Points, in no order, along strands that fork and pass close to each other.
Points whose rows are less than 103 apart are linked; no others are. Some points are linked to none.
Z721: [-16   9   4 -10   9  19 -39 -20  -9 -14   4 -20 -12 -36 -26  -1  -5 -14
  -2  13 -15  33   6  15 -11 -21 -40   8 -10   3 -22   8  17   0  -5 -12
   0 -26  30  35  13 -20  13]
Z315: [  8   1  -6  16 -26 -11 -23 -17  11 -21  -5 -31   4 -14 -11 -18  -5 -49
 -38 -35  -8  -1 -37  -5  -8 -32  -9 -27 -14  -2 -19  29   7  34   8 -19
  27 -19   6 -26 -11  46 -33]
Z151: [ 19 -19  -1   0 -68 -45   4  28  10  34  44  11  65  11  -3 -16 -12   0
 -26 -27  -1 -24 -26 -12  -4 -29  39  -8 -23 -43  16  14   1  29   6  -9
  66   5  -8 -52 -22  49 -36]
Z158: [ 25  -5  13  17  12  -1  47 -32   0  -4  -8  59 -25   1  19  30  16 -10
  28   0 -24  10   1 -34  41  69  -4  30 -34  32  -8 -42 -43  19  33 -11
 -28  39  -8  23   5 -14   1]
Z402: [ 12   9   3  -7 -27 -14   2 -17 -10   0   0  10  24 -10   4   1  16  26
 -17 -20 -15 -11   3   4   4 -12  11 -11 -13 -11   1  -6  -1  20   5  -8
  -2   7   7 -17 -23  -2 -12]
Z354: [-16  37 -20 -32  15  21 -23  10  -8 -13 -15 -48  -2  16  11 -15   5  69
 -24  17  18 -27   2  44 -19 -22   2 -24  46 -16   8  -3  27 -25 -43  22
 -24 -26  16 -14  -8 -22   7]
Z372: [-15 -25 -29 -29  33 -10  -9  30  13  -8  -1  27 -37 -40  -4  17  -6 -23
  12 -22 -21 -11   4 -22  10  16 -42  -9   5  41   2  25   6 -21  27  -4
  19 -13  -1  34  57   0  25]
Z775: [  4 -12  14  11  46  18   0 -10  -6 -10 -45   6  -2  31  57   0  12  17
  12   0  16 -34  14   9   0  34  18 -17  18  32   6  11 -12 -31 -14  16
 -31  24 -36  12 -25  -4  12]
Z931: [ 13 -24  33  75 -22  21  -3 -17 -13 -24 -21 -15   2   1 -26 -21 -23 -62
  14  26   8  32   0  -4 -12 -20  -8  16 -18 -15 -25  21   0   9  15   6
  -4  14 -10   7  -4   9 -23]
Z452: [ 12 -29   8  40  23   4  40  -4   1   2 -21  49 -27  13  12  14   1 -40
  38   4  -4   3   6 -29  20  57  -2  27 -15  34  -3  -9 -35   3  34   0
 -21  37 -32  27  20   2   7]
Z309: [ 18  -5   5 -23 -65 -42   5  -2  11  58  61  20  56   7 -10  -5  -3  -4
 -26 -28  -1   6 -25  -5 -10 -26  35   9 -30 -32   2 -10   7  39  -3 -28
  58   5   2 -44 -35  24 -18]
Z522: [-21   4 -39 -86  37 -26   7  15  43  42  34  16 -24   7  20  23  31  20
 -20 -37  -2 -10 -13   9  -9  28   0  -4  16  26   2  -4  17 -13 -12  -8
  46 -25   8  -6  -9   1  45]
Z6: [  4  18 -19 -35 -35 -32  48  21  10  28  44  55 -12 -14 -43  25  16  17
  11  -7 -27  27  -9 -21  23  37  11  40 -26   1   4 -52 -12  36  30 -24
  11   1  25 -10  28 -27   0]
Z827: [  0  -5 -14   2  29   8  42   0  32  27  12  15 -43  25 -33  10   6 -60
  18   9  16  45   2  -5  -3  47  -1  38   3  27 -15 -22 -20  10  27  -6
 -12   4   2  16   5   2  14]
Z674: [-23 -31  -1  11  23  11  -6  13  10   4   7   2 -23 -13 -25  -2 -20 -52
  27  23  16  30   6  -8 -17  -9 -26  25   7   7   2  23   7 -16  13  13
  10  -1  -3  33  32   1  27]
Z473: [  4  -9   3 -22  39  10 -20 -33   3 -12  -9   3 -33 -34   5  16  14 -48
   2 -22 -20  21   0  -1  11  20 -44   7 -35  59 -34  11  -3   3  13 -29
   0  -9  12  36   3   6  14]
Z975: [ 22  34   8   8  -3  13  45 -18 -20 -21 -41   0   1  13  39  14  13  77
   8   5 -12 -13   2   7  35  22  18 -13  13  -8  18 -48 -38   6  -6  23
 -69  30  -8 -19 -19 -36 -24]
Z130: [  8  11  15  49 -25  18   2  -7 -27 -28 -23  -6   5  -6 -21 -13 -10  13
  14  19  -9  14   8   0  13  -9   3   6  -8 -26 -10  -9  -7  11  12   7
 -38  13   9   4   7 -18 -26]
Z763: [ 18 -57  34  75 -15  -1  -8  10 -24 -11 -17  16  40  13  19 -19 -24 -36
  27  17   5 -26  16 -16   1 -18  10   4 -15 -21   1  44  -5 -12   9  16
  28  31 -39  15 -10  34 -17]
Z890: [  2   1   7  -6 -42 -21 -20   7 -28  -9  22  29  22 -54 -28  11  -7   9
   9   5 -45   4   8 -14  20 -19 -28  12 -39 -15  -6   2   6  21  21 -18
  23  -7  25  25  27 -16 -10]
Z56: [  7  23 -27 -13  23   8  13   3  16 -17 -30 -33 -30  24   7  -6  13  -8
 -31 -27  18 -17 -21  12   0  15  17 -39  33  24  -3  -5  -8   5   0   3
 -21 -10   4 -30  -8  21 -15]
Z123: [ -2   5 -22 -47   2 -22  41  10  26  50  51  45 -22  -3 -28  30  21 -12
  11 -10 -10  29  -6  -9   7  41  -3  47 -23  21  -2 -37  -8  25  23 -23
  21   1  15  10  14 -12  21]
Z380: [ -1 -14 -18  34   2   9  40  50  22  16   5   1 -25  48 -45 -11 -26 -39
  31  35  38  32  -1 -16 -17  18  34  26  39 -15  12  -5 -11  -8  21  23
 -10  23 -20 -20  30  10  -3]
Z377: [-14 -34  -1  24  37  11   5  37  -1   6 -19  17  -1  38  30 -10 -20  14
  35  17  27 -28  25  -7 -11  14  23  -5  36  -1  25  25   0 -46  -9  39
  -6  21 -48  15  11   0  25]
Z594: [  2  -4 -10   3 -26 -15 -12 -12  31   7  16 -22  -6   0 -26 -15  -4 -65
 -35 -32   0  25 -43 -10 -14 -15   0  -5 -11  -6 -26  17   4  40  13 -23
  37 -21   8 -26 -17  45 -23]
Z876: [-19  20 -24 -43   8  -2  -5   1  40  44  43 -29 -22  26 -45  -3   6 -19
 -19  -2  26  43 -18  23 -36  -8   4  14  18 -14  -9 -14  16   7 -18 -10
  24 -36  29 -11 -11   0  16]
Z665: [-28   8 -47 -84  51 -24  -8  24  41  15  11  -3 -35   6  23  11  21  28
 -28 -39   2 -24 -13  13  -6  20  -9 -25  41  29   5  14  19 -31 -16  -3
  34 -34   5  -7   7   5  39]
Z543: [  1  -4 -25  33 -11   8  29  60  22   5   1 -17 -16  43 -49 -25 -24 -34
  10  26  40  13  -9 -18 -23  -1  36   2  46 -26  15   0  -3   2  23  29
   0  14 -10 -43  23  13 -17]
Z523: [ 26  -6   5 -36 -10 -32  -4 -25 -10 -17  -2  63  13 -55  33  39  22  22
   2 -32 -64 -21   8 -32  35  21 -31  -4 -53  35   3  -5  -4   7  24 -22
  20  16   5  33   0 -12   8]
Z301: [-15 -31  -4   4 -29 -22  26  76   6  32  53  37  19   1 -25   4 -22 -10
  34  26   9  12   7 -27  -1   0  23  30  -3 -17  21   5  -5 -16  16   5
  40  15 -12  -6  48  15   1]
Z50: [ -5 -46  19  44  37  14  25  -8   9  16  -6  30 -24  16   6   3 -11 -63
  45  10  12  18  13 -15  -6  35  -7  39 -10  31  -2  15 -19  -9  20   3
  -7  25 -35  34  10  13  19]
Z106: [-15  -5 -42 -48  27 -16 -17  32  21 -10  -1   9 -37 -37  -7  13   4 -15
 -15 -41 -18 -13  -5 -15  10  13 -34 -31  17  39  -6  24  10 -12  18 -12
  24 -21  16  13  42   7  20]
Z491: [-19 -20 -30 -20  62   4 -15  17  36 -17 -27 -26 -56  24  17  -5  -2 -48
 -12 -33  24 -17 -12  -7  -7  23  -6 -33  50  59   3  30  -2 -34  -5  13
   6 -27 -22   0  16  32  18]
Z370: [-20  -9  -4  15   8   5 -27  10  11   7   0 -32  22  34  15 -26  -9   2
 -14  -2  37 -26 -10  13 -26 -28  23 -20  30 -24   9  26  22 -20 -26  21
  24  -6 -16 -17 -15  30   5]
Z94: [ -3  -7  35 -34  34  -3 -14 -47  -4  43  17  22  25  21  55  20  26  32
   5  -7  12  -6  17  23 -23  16  11  21 -21  18  -5  -6  12 -19 -43 -17
  10  13 -19  19 -61 -12  37]
Z60: [ 10 -37   3  35 -30 -17   2  30   8  11  13   8  33  11 -14 -17 -17 -46
   2  -2   7  -5 -14 -17  -8 -17  19   4  -7 -23  -1  29   0  12  18   1
  43  15 -18 -17  -1  40 -21]
Z303: [ -9 -17  -6   4  56  13  12  20   9  10 -30  17 -21  49  50  -1   3  15
  25   0  27 -32  17   7 -12  44  27 -11  43  24  15  14  -8 -45 -13  27
 -19  18 -46  10 -10  -5  28]
Z771: [-10  11 -16 -26 -16 -12 -16  -3  35  35  41 -23  -2   7 -39  -8  -3 -40
 -27 -17  14  39 -32   7 -26 -17   3  11  -2 -15 -16  -1  15  25   0 -22
  41 -31  20 -20 -10  17  -1]
Z12: [  4  15  38 -38  25   2  -6 -57  -5  39   8 -11  25  31  41  17  37  40
 -14   0  20  -3   8  37 -19   2  21  12  -8   9  -8 -25   8  -7 -53 -22
 -12  -5  -9  -7 -78  -4  17]
Z436: [ 36  20  23 -24  12  -1   9 -65 -16 -21 -29  -9  12 -16  51  27  35   8
 -35 -29 -23 -17   2  -2  28  16  -7 -31 -29  53  -4 -18 -21   8 -12 -25
 -34  17   4 -16 -53   6 -12]
Z345: [ -3  17 -24 -15  -2  -6  -9  -1  17  -7 -13 -30   0  15   5 -11  11  -1
 -45 -32  13 -20 -26  10  -8 -11  17 -31  20   3   1   5   9  14  -9  -5
   0 -13   8 -37 -18  29 -17]
Z269: [-10 -18  -7  35  17  12  32  45   7  13   3  16 -25  35 -24  -6 -28 -18
  50  39  29  23   8 -21  -3  23  19  36  29 -11  18  -9 -12 -21  16  27
 -18  23 -28   4  39  -1   7]
Z443: [  2  -4   2  40  11  21   2  -9   8  -7 -24 -25  -2  38  -6 -22  -2 -32
  -1   3  31   2 -12   7 -16  -2  20  -7  17  -3 -10  11  -5   2   3   9
 -16  12 -13 -16 -18  22 -14]
Z292: [  4   0  22  -3  24  19 -44 -30 -33 -36 -36  -8   8 -31  37   4   5  24
   5   6 -18 -14  16   9  14  -4 -27 -17 -16  28 -17  18  10 -26 -17  -6
 -25   1   5  37   2 -18  12]
Z752: [ 20  23   1  -3 -46 -10  -5 -38 -20 -13  -6 -18  23 -31 -13  -9  12   3
 -36 -30 -28  -5  -7   6  10 -33  -6 -21 -29  -8  -3  -5  -2  45   2 -23
  -9  -2  22 -32 -29   3 -39]
Z697: [ 39   8  25 -12   6  -6  16 -59 -16 -25 -27  28  18 -21  57  32  34  15
 -12 -24 -36 -17  11 -20  36  32  -9 -16 -37  46  -1 -21 -22   9   3 -16
 -32  35  -3  10 -46  -7  -5]
Z373: [ -8   9   3  16  20  28 -11 -17  14   0 -10 -43 -19  32 -22 -19  -1 -29
  -1  19  37  28  -8  25 -32  -6   8   7  24 -10 -14   0   5  -7 -11  12
 -11  -9   7  -1 -13   4   2]
Z946: [ 28  19   9  18   8   0  48 -20 -11 -35 -31  50 -27  -2  36  31   4  28
  28  -3 -28  -4  -4 -36  59  59   1   2 -15  20   5 -50 -53  12  25  11
 -48  36  -4  13  14 -32 -13]
Z451: [ -7 -12  -8 -25   0 -12  17  -3  20  49  51  37 -10 -14 -32  18   2 -33
  18  -2 -12  44  -2  -5  -4  18 -14  51 -38  16  -7 -17   0  14  20 -27
  27   3  11  23  16  -4  20]
Z278: [ 23 -27   6  18 -26 -41  41  47   0   4  -2  63  39  13  37  17   9  39
  22  -8 -18 -55  11 -39  21  18  42 -15  -6 -13  39   6  -8 -16  25  18
  24  39 -38 -15  -3  11 -12]
Z600: [ -7 -28  29  35   3   5 -19   1 -35 -17  -5  40  16 -31  11  11 -14  14
  43  26 -23  -6  25 -17  22  -3 -21  27 -31 -15   4   8  -1 -23   1   7
   2  14 -11  60  35 -18  13]
Z966: [ -3 -27   7  45 -30   4  -6  44   9   5  20 -25  19   9 -37 -21 -34 -50
   4  32  25  13  -9 -14 -25 -37  13   5  12 -39   7  25  11   4  11  21
  36  -1  -3 -17  16  26 -10]
Z612: [-18   5 -40 -57  60  -6 -13   8  44   1  -9 -26 -55  15  16   7  21 -20
 -23 -33  17  -9 -16  12  -3  33  -9 -23  38  56  -5  11   3 -23 -14  -8
  14 -34   8  -2   2  19  28]
Z234: [-22 -21 -16  -2 -30 -16  18  82   5  16  51  17   5 -13 -47   3 -26 -11
  30  39   0  19   8 -28   1 -10   6  27   7 -25  22   4   1 -12  20   9
  35  -6   7   2  72   5   6]
Z776: [ 17  -1  15  56 -48  -4  19  -2 -19   8  -5  -3  60  25   8 -24   0  39
  -5   0  13 -31   9   7  -1 -26  48  -3  -5 -48  23  -3  -5  12  -5  18
 -12  35 -18 -44 -38  14 -35]
Z882: [ 15   1  35  49 -36  18 -39 -47 -38 -39 -22 -32  33 -33  -1 -25 -12 -15
 -21   5 -17  -2   3  13  -3 -52 -21 -11 -36 -21 -28  22  14  18  -9  -6
  -3  -5  11   6 -25   9 -32]
Z97: [ 21  38  31  -6  -3  17  26 -48 -32 -12 -29  -5   6   1  40  17  19  91
   8  16 -17   0  18  16  32  12   2   9  -6  -6   6 -53 -25  -2 -28   5
 -70  14  -1  -4 -40 -48 -14]
Z923: [  2  11  25  11  20  28  -9 -42 -20   1 -23 -15   5  19  18   0  12  23
   9  22  12  12  16  31  -5   6   6  12   0   4 -13 -15  -2 -10 -25  -3
 -43   9  -1  14 -33 -21   2]
Z378: [ 26  23   3  12  -2   1  51  -8 -12 -30 -35  31 -10   6  43  25  12  59
  14  -3 -20 -18   1 -26  53  44  14 -10   1   5  15 -44 -42   7  14  24
 -56  35 -12  -7  -6 -28 -18]
Z933: [-11  19  15   8 -38   4 -11  -1 -26   2  31  10  10 -25 -45  -2 -15  27
  23  37 -21  37  11   6  10 -19 -14  41 -23 -42  -3 -29   8   7  -6 -13
  -5 -13  30  22  28 -47   2]
Z413: [ 33   2  15 -18  -2 -16  10 -35 -17 -30 -23  51  21 -32  61  40  26  39
   3 -28 -47 -29  13 -31  41  27 -15 -17 -35  35  16 -10 -12  -2  13  -9
 -14  30  -7  21 -23 -16   2]
Z739: [ 13 -14   4  -7  34   8 -18 -23  -3 -29 -32   8 -27 -31  25  13  12 -44
  -1 -34 -23 -10  -3  -8  22  24 -32 -21 -23  62 -27  28  -8  -4  12 -17
  -4   2  -2  28   6  15   7]
Z636: [ 25  35   7  35  -6  26  47 -20 -15 -16 -51 -31  -3  28  26  -6  10  45
  -8   7  11 -15   5  22  22  14  27 -20  24  -6   9 -40 -43  14  -1  26
 -83  32 -10 -36 -31 -17 -43]
Z22: [  8  18  29  10   4  20  -1 -41 -28  -7 -20   4   5   1  16   3  10  57
  17  25  -7  12  19  22  14   8  -1  20 -13 -10 -11 -29 -13  -7 -16  -1
 -52  14   2  18 -20 -39  -1]
Z796: [  7   1  23  77 -27  30  13  -6 -11 -18 -20 -18   0  13 -39 -24 -24 -33
  24  42  13  41   3  -5  -6  -9   5  26  -5 -33 -16  -9  -7   9  19  11
 -29  17   1  -3   5 -11 -28]
Z942: [-22  -8  -1  33   9  15 -44   6  10 -17 -29 -52  14  35  29 -36 -12   3
 -21   3  40 -43 -13  13 -31 -33  17 -39  38 -19  12  38  21 -26 -29  28
  11 -11 -22 -22 -13  40  -3]
Z798: [  1 -12  -1 -31  30  -7   5 -23  19  24   2  20  -3  13  31  18  29 -16
  -8 -31   2  -9  -3   1  -3  34   5   0 -13  36  -8  -1  -8   4   1 -13
  17   4  -7   3 -28  11  20]
Z8: [  9  -9   4  -9   1 -14   1 -19  -2   1 -11  30  22  -5  29  12  20  11
  -8 -27 -15 -18   1  -4   7  10  11  -8 -16  13   1   4   0   2   1  -6
   7  20  -9   0 -28   3   1]
Z581: [-16 -12 -14   9 -32 -11  -1  65  -6 -19  22   1  -3 -33 -54  -1 -30 -19
  18  31 -13  12   2 -29   3 -20 -20   3   7 -24   7  18   7   7  32   5
  25 -18  18   8  69  -2  -3]
Z440: [-12 -41   7  35  22  12  10  11  10   0  -7  12 -26   1 -16  -5 -22 -70
  36  15  16  28   5 -18 -11   9 -17  25   5  16  -5  25  -6 -11  22  13
   3  13 -26  26  22  14  13]
Z668: [-22 -21 -24 -14  29   7  -6  37   8 -16   3   6 -47 -36 -31   5 -24 -31
  28  16  -3  17  10 -17  -4   3 -47   7  20  23   9  20   6 -24  21  15
   3 -18   6  41  69  -7  28]
Z397: [  1 -13  30  29  29  22  -2 -25  -6  10 -22   9  11  35  39  -1  13   5
  19   9  22  -6  16  16  -8  22  20   9   0  13  -5   7 -10 -20 -18   7
 -20  30 -30  21 -39  -2  11]
Z921: [ -4 -27  -7   6 -16 -33  37  64   5  20  26  61   9  -2  -5  15 -11   2
  37  10 -12 -11   3 -38  18  25  20  22 -10  -3  26   0 -13 -10  32   6
  27  21 -23   4  48   6   3]
Z598: [  5 -45 -13   4 -30 -40   8  72  17  17  37  19  28  -2 -18 -12 -20 -45
  -2  -6  -6 -19 -15 -34   3 -15  16  -7   4 -18  10  40  -6   6  37   0
  71  -1 -19 -26  28  53 -25]
Z53: [ -2  -6  21  31   6   6   7   4 -29 -20 -17  45   4  -6  22  12 -10  46
  44  22 -15 -10  13 -18  31  19   4  25 -11 -22  11 -16 -21 -24   4  15
 -24  26 -18  36  31 -29   3]
Z586: [-12  47 -31 -22   8  25  -5  25   0 -15 -11 -57 -21  33 -11 -26  -1  56
 -18  30  35 -18  -1  45 -27 -16  11 -17  64 -30  14  -9  23 -24 -32  31
 -34 -26  20 -27   0 -23   2]
Z573: [-14  20  25   2 -12  31 -40 -29 -14  13  26 -41  19   8 -19 -20 -11  15
  -6  37  20  30  15  39 -35 -43  -4  17   5 -39 -14  -8  28 -11 -40   5
   3 -26  22  11 -20 -30  16]
Z306: [-26 -52   3  25  28  -5   8  50   5  26   9  37   5  22  25  -3 -27   1
  50  18  19 -25  31 -18  -9  11  16  13  24  -4  34  28   1 -52  -2  32
  15  20 -45  25  24   8  33]
Z757: [ 21  14  19  14 -41  -4 -29 -56 -29 -23 -12 -27  28 -42  -4 -13   4  -9
 -33 -18 -30   1  -5  11   1 -44 -23 -16 -40  -7 -23   9   7  37  -7 -28
  -3 -12  23  -8 -31   6 -41]
Z635: [-15 -14  11  35  27  21   3  22 -23 -12 -18  24 -15  12  10   3 -25  26
  59  45   8   1  19 -11  14  13  -1  30  15 -22  18  -7 -15 -43  -9  29
 -29  17 -27  47  45 -28  20]
Z779: [ 28  11  18  55  -2  30  27 -27 -20 -29 -59 -26   1  23  22 -16   0  -4
  -8  -1  14 -13   1  11  13  11  21 -27  11   9  -7  -9 -28   9   7  12
 -65  32 -15 -21 -23  11 -45]
Z632: [  2 -19   4 -20  17  -3 -11 -34  10  25  20  27  -8 -30  -3  22  11 -41
  11 -15 -19  28  -2   1  -2   9 -33  32 -46  30 -23   4   1  13  13 -29
  23  -2   7  37  -3   3  20]
Z787: [ -9  16 -39 -59  22 -14  -5   3  25   1  14  -2 -37 -19 -18  10  19 -24
 -30 -35 -13  10 -20   1   4  14 -20 -15   0  34 -15  -1   3  15  11 -26
  19 -30  27  -2  14   7  11]
Z63: [  7  17 -11   9  32  22  -5  -8  10 -41 -45 -53 -37  19   4 -16   5 -33
 -25 -15  21 -15 -22  16   1  10   0 -43  30  39 -13  13  -6   0  -1   2
 -34 -14   4 -18  -3  29 -20]
Z552: [-15   5 -10   1 -19   2 -22  28  -9  -9   9 -11  18 -13 -20  -9 -12  21
  -8  13  -3  -5   8   3  -7 -28  -3  -8  12 -31   3   9  20  -3  -1   9
  13 -12  17   1  18  -9   1]
Z730: [  5 -10  12  -1  48  22 -38 -20 -20 -41 -46 -12 -16 -33  38   7   2  -8
  10  -9 -15 -14  12   6  18   9 -37 -25 -11  52 -16  34   5 -27  -8  -3
 -21   0  -3  40   9  -4  12]
Z979: [-15  12  38  11 -30  19 -53 -39 -28  11  32 -21  34 -24 -18 -12 -21  -1
   1  37  -4  35  23  26 -18 -52 -26  18 -27 -42 -21  -2  33  -2 -31  -5
  17 -26  25  30  -3 -30  21]
Z777: [ 23  37 -18 -32  -2  -2  52 -10   7   1 -16  -9  -3  17  25  16  39  49
 -33 -23  -2 -17  -3   7  21  30  23 -30  17  14  17 -41 -20  20  -5   7
 -40  12   5 -42 -38 -14 -12]
Z609: [-27  22  -2 -33  12  18 -45  -3 -16   6  12 -31  20   3  14 -10   0  65
 -13  27  10 -13  18  42 -23 -34  -9  -7  22 -29   6   4  39 -34 -54  14
   3 -29  15  13  -3 -33  33]
Z44: [-19 -43  35  22  21  13 -42 -10 -28 -11  -1  27  20 -41  27  10 -14  -1
  36  27 -20  -3  32  -1   8 -20 -43  20 -28  -2   3  33  13 -37 -12  11
  15   4 -12  73  24 -12  37]
Z613: [-18  35 -28 -49 -20 -13 -28   4   4   8  36 -15  -7 -34 -46   1  -2   8
 -31 -12 -18  21  -9   9 -12 -24 -28  -7  -3 -13 -13  -2  23  31   0 -23
  21 -39  48  -5  17 -22   4]
Z195: [  2  30   8 -35  12   4  -8 -43  -2  12  -6 -39  14  18  24  -2  29  43
 -37  -3  14 -12  -2  41 -15 -13  18 -12   9   4   1 -22  11   1 -41 -17
 -19 -16   4 -30 -52  -1  -7]
Z114: [  7  46 -24 -32 -22  -6  34  -4  -3   5  -2 -27   6   7  -1  -4  27  60
 -41 -21  -1 -21  -4  21   2 -13  20 -24  22 -12  21 -32  -1  24 -16   2
 -29  -8  14 -56 -28 -17 -22]
Z458: [  0   7 -18 -61  25 -20  15 -12  25  37  27  21  -6  15  17  21  36  14
 -18 -28   0  -2  -4   8  -8  27   8   6  -4  21  -3 -22  10   6  -9 -19
  27 -10   6 -11 -31  -5  27]
Z701: [  9 -24 -17 -12 -47 -51   8  59  21  27  42  14  43   2 -12  -9 -11 -15
 -24 -23  -5 -30 -27 -24   1 -16  30 -17  -3 -31  14  28   3  19  24  -6
  79  -5 -10 -46   9  54 -30]
Z181: [ 16  16   9 -29 -62 -35   1 -29  -1  41  45   7  53  -7  -7  -4  11  26
 -35 -31  -5  -3 -16   9  -7 -43  21  -1 -24 -33   5 -20  10  41 -16 -28
  32  -7   9 -49 -48   9 -21]
Z446: [-20 -58  -8  -1  38 -18  12  39  19  27   6  52  -9   4  30  13 -15 -17
  33 -11   1 -31  24 -25  -4  27   0   9   9  31  27  35  -6 -40  16  18
  28  11 -46  27  25  10  34]
Z180: [-14 -42 -13  -3  18 -23  25  51  11  15  14  67 -14 -10  11  18 -13  -3
  45   3 -14 -22  16 -38  15  33  -1  22  -6  23  30  13 -12 -35  29   9
  20  14 -36  31  50   3  22]
Z615: [ -2  50 -14 -33   7   6 -15 -36  13  -9 -11 -69 -25   5 -17  -3  18  -7
 -52 -17  13  17 -26  34 -17 -14  -5 -24   7  15 -19 -16   5  24 -22 -31
 -20 -48  36 -28 -30  16 -20]
Z172: [ -3  -7   4  18 -38  -8 -22  22 -22 -27  14  -3   2 -53 -46   1 -24 -28
   6  26 -31  23   3 -19  10 -29 -39   9 -23 -21 -10  20  12  19  26  -7
  23 -20  28  25  48 -12  -7]
Z817: [-10  14 -14  -3   0  -2 -14   1  28  15   3 -43   3  42   1 -22   3   1
 -35 -17  32  -8 -30  19 -31 -19  28 -22  27 -17   5   7  17   5 -24   1
  13 -21  -3 -39 -24  39  -8]
Z683: [-26  19  12   3 -14  28 -55  -2 -10   6  24 -50  33  12  -5 -22 -22  31
 -15  39  25   1  14  36 -38 -54  -6  -6  21 -53   5   6  40 -20 -47  23
  19 -29  20  -2  -3 -19  29]
Z848: [-16  37 -56 -53 -25 -26  29  62  20  17  33  -2 -15   7 -44  -4   3  42
 -22 -12   0  -6 -12   5  -3   2  16 -11  36 -25  14 -16  17  15   6   1
  12 -20  37 -46  23 -22   1]
Z112: [ 18 -16  37  65 -27  18 -24 -26 -32 -47 -26 -23  18 -31 -12 -21 -21 -42
   0  17 -17   9   4   0   1 -41 -27  -2 -35 -18 -31  30   9  14   8  -1
  -1   5   3  18  -8   9 -27]
Z745: [-12  -3  23   9 -16  15 -51 -25 -19  -7  16 -21  16 -37 -17  -7 -13 -20
  -4  23 -13  27   8  12 -15 -43 -38  11 -25 -23 -21  15  22   5 -13  -8
  23 -23  22  31   5 -16  14]
Z319: [ 17   6   8  65  -1  29  14  -6 -12 -35 -52 -33  -9  30  -2 -29 -12 -25
  -1   4  28  -6  -4   3  -7  -3  17 -23  20  -1 -10   3 -14   8  16  22
 -43  24 -14 -25  -9  17 -38]
Z76: [-17 -10  26   4  25  26 -55 -25 -35 -24 -17  -6  19 -33  29   7  -6  26
  16  27 -15  -9  30  17   3 -22 -38  -2 -13   1  -9  23  19 -37 -29   8
  -7  -6   2  61  12 -23  33]
Z64: [-21 -23   5  36  30  21  22  41  -2   9   4  15 -25  31 -10  -3 -36  -2
  65  54  35  17  19 -12  -6  15   9  40  34 -24  28  -2  -8 -46  -9  38
 -25  22 -31  29  48 -13  30]
Z597: [ 15  17  23  68 -25  24   4 -11 -42 -57 -48 -12  -7 -18  -9 -12 -22  17
  22  22 -15   4   7  -7  33 -10 -13  -7  -8 -27 -10 -14 -25  11  17  11
 -63  17   8   6  22 -27 -40]
Z384: [ -9 -15  -9   6  51  17 -22   2  27 -30 -40 -46 -52  24  10 -14  -5 -62
  -8 -22  33  -6 -22  -1 -16  13  -6 -32  37  52  -8  29  -2 -19 -10  10
  -8 -21 -22  -3   5  41   1]
Z46: [ -9  31 -22 -14   6  18   1   1  30  19  19 -47 -35  36 -56 -13  -1 -27
 -10  17  38  46 -12  26 -38  -4   8   8  30 -21  -8 -15   5   6  -8   4
  -4 -29  30 -15 -12  -6   3]
Z781: [ -7  23 -22 -41   7   1 -21  -3   5  -9   8 -14 -27 -32 -32   6   5 -12
 -17 -11 -15  27  -7   9  -2  -5 -35  -6  -4  14 -21   1  15  16   6 -22
   5 -28  40  14  17 -14   7]
Z472: [ -4  -4 -11  42 -24  12   2  42  18   4  11 -37  -1  29 -48 -30 -28 -39
  -3  29  42  17 -12  -9 -34 -29  27  -2  36 -40  10  12  12   4  10  25
  16   1   1 -39  18  22 -13]
Z863: [  2  29  -9 -56 -48 -33  -8 -13   7  39  54   1  32 -15 -19   0  13  42
 -42 -33 -12  -1 -14  12  -9 -40   9  -7 -12 -30   2 -21  20  42 -16 -31
  30 -26  25 -42 -29  -9  -6]
Z228: [-15  39 -27 -55 -41 -27 -30  -1   5  16  46 -25   9 -32 -36  -4  -1  24
 -48 -22 -16   2 -18  15 -13 -40 -14 -21   0 -23  -3   0  27  39 -11 -28
  31 -44  43 -30   1 -12  -6]
Z164: [ 31  31  -2 -21  12   2  21 -40  -2 -15 -28 -20  -5  -3  26  13  34  10
 -37 -29 -10 -15  -3   8  24  21   5 -34  -6  38  -3 -23 -19  19  -5 -14
 -44   4  14 -27 -39   4 -18]
Z179: [ 10 -10   6 -30 -23 -30 -29  -8 -22  -7  18  46  24 -65   1  23   7  24
   1 -14 -54  -9  11 -17  22 -13 -36   3 -47   5  -3   6  10  16  16 -29
  30  -3  19  34  16 -14   5]
Z136: [ -1  38   1 -23 -17  -2   3 -32  -4  12  -2 -38  28   6  15 -12  24  57
 -46 -17   9 -27  -3  34 -16 -33  22 -23  10 -17  17 -19   8  16 -41  -5
 -21 -14   2 -48 -47   2 -19]
Z312: [ 11  25  -3 -20 -45 -30  59  20  -7  11  28  55   4 -10 -18  24  13  51
  21  -1 -29   9 -10 -27  36  36  22  35 -21 -22  18 -62 -21  28  22  -9
  -7  11  12 -23  19 -38 -12]

A fork is a point with three links, a tip a point with one. Leave the first point through the second and follow the links. Name the first fork or tip that comes.
Z635; Z53 | Z312
Z779; Z319 | Z315
Z180; Z446 | Z975
Z674; Z668 | Z781
Z612; Z665 | Z597
Z523; Z413 | Z94
Z745; Z979 | Z586

Follow the links from the first point to the second, and from the first to the third. Name the last point that the two ways share.
Z674; Z60; Z609 | Z781
Z373; Z158; Z921 | Z975
Z683; Z309; Z106 | Z781
Z319; Z946; Z923 | Z975
